Each row is a point on a tangle of strands that fork, close into loops and nearly touch. The rows are in no order.
(in the rows, 128 means zero)
Points whose rows are less than 137 apart are linked; no others are.
k258: [ 82  74 125 171  83  90 129 125 139 102 189  80 143 160 116 208 113 104
 155 150 128 169 100 110 165  69]
k701: [126  76 109 143  57 111  98 140 137  89 164  61  88 137 117 170 100 124
 152 151 147 205 115 135 184  77]
k607: [146  98 119 167 108 127 123  99 117 119 106 144 103 128 113 137 168 131
 141  90 119 158 107 100 155 116]
k238: [ 85 145 118 189 109 140 136 122 131 147 173 111 124 149 111 154 130  89
 106 140 150 154  84  95 117 106]
k280: [125 159 156 173 106 139  89 138 105 129 147 118 159  90 123 118 113 168
 119 168  87 163 153 141 130 115]
k863: [144  74 119 145  97  89 108 136 142 135 108 149 159 156 119 180 108 154
 121 150  76 109 159 143  95  98]
k397: [112 132 138  85 117  93 148  99 112 137  85 121 161 171 120 147 142 108
 112 121  98 114 159 114 166 147]
k16: [183 137  95 101 143 118  87 105 150 131 174 139 105 142 100 117 164 181
 123 105 139 180 124 126 147  88]
k171: [166 139  94 108 132 156  93 100 152 134  69 161 120 105 105  75 186 117
 154 152 141 141 128 110 111 108]
k118: [123 122 158 131 131 101 156  94  69 132 115 150 187  94 166  79 171 116
  99 119  91 125 116 106 105 161]
k815: [106 112 134 159  86 114 111 123 109 118 152 105 168  99 199 171 133 132
  78 130 102 142 110 143 132 141]
k976: [161 107 159 173 123  88 149 152 150 129 108 152 142 154 101 149  72 153
 167 120  77  83 167 164 110 116]
k975: [160 129 154  44 160 133 145 155 155 133 114 133 123  99 132 133 157 117
 117  96 121  86 109 127 157 148]
k923: [136 157 132 119 149 116 121 171 114 125 112 140 151 143  67 155 150 135
 157  52 115 131 143 107 166 123]
k218: [153 150  85  69 170 158 113 175 140 125 115 145 131 132  76 135 160 173
 149  77 150 152 124 127 189 141]
k235: [115 131 146 154 101 133 125 195  84 104 142 109 181  77 117 165 133 143
 105 177 104 186 128 135 165 112]
k632: [ 84 119  77 106 115 159  89 121 159 136 120 131  88 140 160  70 107 150
 134 125 141 113 110  96 154 102]
k844: [171 129 162 193 151 131 147 155 147 101  94 184 124 129 124 126  80 155
 166  76 125  86 155 169 140 146]
k96: [112 140 151 213  97 107 184 104 124 109 108 115 101 164 125 190  90  72
 142 157 110 125 151 125 146 153]
k76: [109 158 108 106 104  80  94 183 139 119 178 118 160 112 147  94 140 149
  95 134 113 144 116 121 124  73]
k160: [146 128 148 116  94 159 149 105 174 122 117 130 130 153 106 120 104 126
 116 132 120 127 120 125 105  82]
k321: [162 131 178 147 133 105 134 129 107  88 153 128  99 112 146 160 144  91
  94 136 179 120 137 128 138 153]
k904: [125 118 166 143 165 108 151 108  98 144 169 167 166 125 165 136 141  96
  76 117  78 111 117  94 112 141]
k159: [ 63 120 108 145 127 127  67 134 125 153 151  92 104 137 147 109 105 127
 157 121 135  87 151 108 106 110]
k314: [108  84 134 160 119 101 134 147  98 115 132 117 137 149  94 192 124  48
 157 199 134 133 174  68 121  88]
k935: [149 207 121  94 139 157 189 127 118 125 100 135 159 107  93 102 178 167
  87 131 174 161 107 126  69 144]
k818: [ 84 137 145 125 159 151 124 121 115 154 195 127 157 127 144 132 134 102
  81 144 115 133  86  92 141 121]
k679: [135 126 117  88 127 127  88 171 130 136 169  85 112  81  83 138 143 109
 127 163 129 146 132 109 125 131]
k666: [133 106 162 128 115 168 181 112  94 130 101 117 122 111 134 171 149 140
  49 129 125 146 109 135 108  87]
k383: [143 198 136  76 127 171 113  93 107 143 169  84 127  99  97 105 150 151
  95 166 121 212 105 113 103 153]
k739: [140 140  99  70 127 131  54  92  86 133 102 110 112 134 140  87 149 165
 141 148 156 116 169 129  98 163]
k24: [154 225 154 126 131 153 131 110 113 134 117 134 155 107 107 128 153 154
  75 139 117 171 125 136  97 153]
k497: [159 134  81  41 157 134  71 108 116 146 163 116 123 110  92 111 159 161
 139 168 114 212 125 134 158 106]
k518: [108  87 152 193 110 103 174 112 109 108 151  96  71 141 129 220 131  54
 149 170 138 130 150  91 148 126]
k946: [117 113 133 147 128  89  93 118 120 171 101 131 173 130 150 143 122 151
 115 148  87  73 181 156  77 126]
k770: [132 124 106 117 123 127 158 173 140 112 141 146 109 134 128 115 137 125
 102 107 189  96  82 123 113 133]
k147: [105  91 124 207 148 125 143 106 171 158 124 163 128 149 132 141 103 105
 184 122 151  74 119 161 100 120]
k965: [121 123 122 136  90  66 133 131 164 127 112 116 129 122 138 175 142  86
 128 140  81 101 128 119 160 142]
k75: [156 111 104 166  92 101  89 118 140 103 171 127  91 105 134 127 158 144
 126  85 154 181  91 122 149  70]
k184: [133 173  91  71 126 134 130 156 110 138 168  62  85  67  81 104 149 120
 103 150 139 215 119 110 133 118]
k174: [157 155 162 161 165 187 136 113 158 123  88 162 128 134 136  99 103 124
 176  74 161 106 123 166 140 142]
k37: [142 139  88  50 142 167 104 100 160 153 124 116 123 103  90  63 169 139
 143 197 150 162 121 121 123  97]
k41: [ 91 116 154 176 107 115 170 110 161 113 169 121 126 172 107 162  95 102
 140 148 155 135  95 123 164  73]
k740: [129 178 111  49 102 112 131 143 115  87 135 109 172 147 119  59 161 171
 115 127 172 189 110 149 147  80]
k617: [149 133 163  88 107 163 165 103 121 119 107 133 151  92 137  93 138 167
  78 126 116 157 102 123 107  69]
k394: [ 90 143 142 196  81 143 166  93 149 130  87 119 130 145 139 114 103  86
 128 147 135 119 115 138 129 157]
k344: [119 134 144 118 145 104 127 142 171 154 131 127 134  93 147 133 148  72
 121 106  95  70 101 148 154 148]
k210: [171 177 120  87 122 100  71 141  97  83 176 141 117  99 167  96 139 181
 104 181 146 180 108 130  71 144]
k598: [141 162  79  80 111  83  96 158 141 101 183 126 143 125 138  65 144 168
 106 152 144 216  92 140 136  71]
k197: [108 113 168 146 172 138 144  93 151 150 162 113 109 178 131 187  73 102
 139  87 120  87 114 142 131 142]
k359: [ 62 116 129 111 148 147 117 156 122 158 141 116 154 125 141  93  86 118
 131 152 121  59 135 123 109 149]
k437: [105 104 106 123 128 100  54 119  99 159 144 100 117 112 161 135 155 152
 124 134 122  99 174 135  99 134]
k684: [154 209  85  71 125 122  61 115  93 111 114 128 117 107 156  61 167 177
 140 152 150 174 136 128  72 176]
k660: [134  87 144 133 140 142 133 125 124 141  81 127 104 167  90 172  74  98
 205  79 114  83 161 145 120 187]
k362: [182 107 165 167 127  88 168 140 114 106 106 140  70 114 136 146 120  67
 118 114 121  91 155 126  95 170]
k389: [142 151 144 108 163 211 161 116 137 110  79 165 156 149 156  76  80 102
 125  98 179  97 132 159 106 151]
k683: [126 154 123 111 138 116 123 110 100 114 101 162 175  84 157  78 202 158
 124 133 117 147  92 132 140 148]
k350: [109 119 108 172 159 140 146 114 197 152 114 138 115 188 146 108  78 119
 182  98 171  48 159 183  69 152]
k773: [113  84 125 116  96 156 150 117  88 114 140  85 114  77 178 174 137 159
  61 150 116 178 112 124 145 110]
k100: [124  74 154 157 126 121  95 138  84 134 144 100 114 111 133 204 110 100
 134 121  87 128 154  97  92 144]
k713: [181 116 172 114 134 133 161 103 176 115 144 167 112 148 121  86  78 113
 146 106  92  99 136  96 144 117]
k586: [148 124 107  74 180 178 101 161 149 142 107 161 129  99 139 127 137 159
 132 112 126 108  96 147 179 146]
k814: [171 131  98  76 147 135 111 125 106 106  89 151 112  64 121  80 202 172
 133 115 138 159  95 130 109 113]
k474: [108 102 146 151 185 138 168 105 128 132 102 129  96 219 109 184  38 103
 200  87 141  76 162 148 136 147]
k111: [131 124  74 110 153 172 122 174 189 146 115 155 132 164  86 129 103 178
 183  94 134 116 131 116 160 104]
k858: [101 156 135  70 109  96 153 123  95 118 110 107 187 169 115  92 149 165
 107 113 145 143 155 123 141 114]
k501: [ 98  71 140 130 146 132 114 149  71 156 114 121 133 140 110 154  93  99
 172  92  98  90 150 103 105 185]
k165: [123 137 126 123 137 102 140  96 141 122 131 151 112 147 157  66 157 143
 147 113 148  92 164 123 178 125]
k374: [ 87 104 130 189  90 104 116 133 138 142 183 104 158  88 149 128 136 161
 131 144 119 127 123 156 135 120]
k471: [148 155 137  79 151 163 202 177 102 135  92 144 165 118 100 126 132 155
  79 114 143 113 107 142  92 158]
k997: [111  81 107 163 109 120  96 174  94 132 177  95  95  88 111 174 128 113
 139 167 105 163 145  83 122 134]
k777: [125 113  62 125 131 140  96 130 183 128 103 151  81 190 103 167  99 143
 166 127 134 105 120 118 147 118]
k837: [126 145 108 123  64 144 102 129 131 104 121  82  93 132 103 157 101 134
 114 128 129 198 117 144 176 136]
k817: [129 115 119 140 151 190 173 116 160 149 102 162 146 174 124 101  70 123
 138 130 169  71 144 161  72 172]
k982: [109 151 148 172 164  92 157  89 132 151 101 161 129 132 181  62 158  83
 133 118 105  88 165 148 154 157]
k461: [ 83  78 122 109 142 155 131 121 135 135 109 144 115 152 160  91  98 136
 174  99 155  77 133 120 184 114]
k922: [135 125 147 167 157  93 168 105 137 161  74 146 107 112 169 141 133 106
 106 111  74  79 187 169 140 140]
k900: [ 95 127 137 217 143 149 131  88 151 155  74 140 101 153 149 124  93  51
 165 132 114  90 128 144 109 131]
k639: [129 117 126 122 131 136 209 181 131 130 115 144 137 140 107 122 105 105
 107  92 144  91  94 130  89 184]
k480: [180 150 165 116 138  93 122 154 102  74 177 146 124 111 182 122 151 140
  83 162 169 118 113 135 101 169]

A piece is two or more points that can be reached from each other along the links. Count, over all rows, the pieces, the separate loops (a circle has one, a figure eight two, a Y none), the forks (points with three links) and the tips (points with one).
pieces: 5
loops: 0
forks: 3
tips: 13

A tip is a point with one link. Name the tips that can be reached along the links from each point below, in the order of the rows.
k586: k923, k76, k777
k739: k314, k359, k362, k922
k683: k607, k837
k935: k770, k197
k617: k235, k713

A fork is a point with three links, a tip a point with one. Leave the first point through the second and follow the links. Name the first fork or tip that comes.
k394 / k900: k437
k197 / k474: k770
k218 / k586: k76
k258 / k41: k607
k770 / k639: k197
k497 / k37: k837
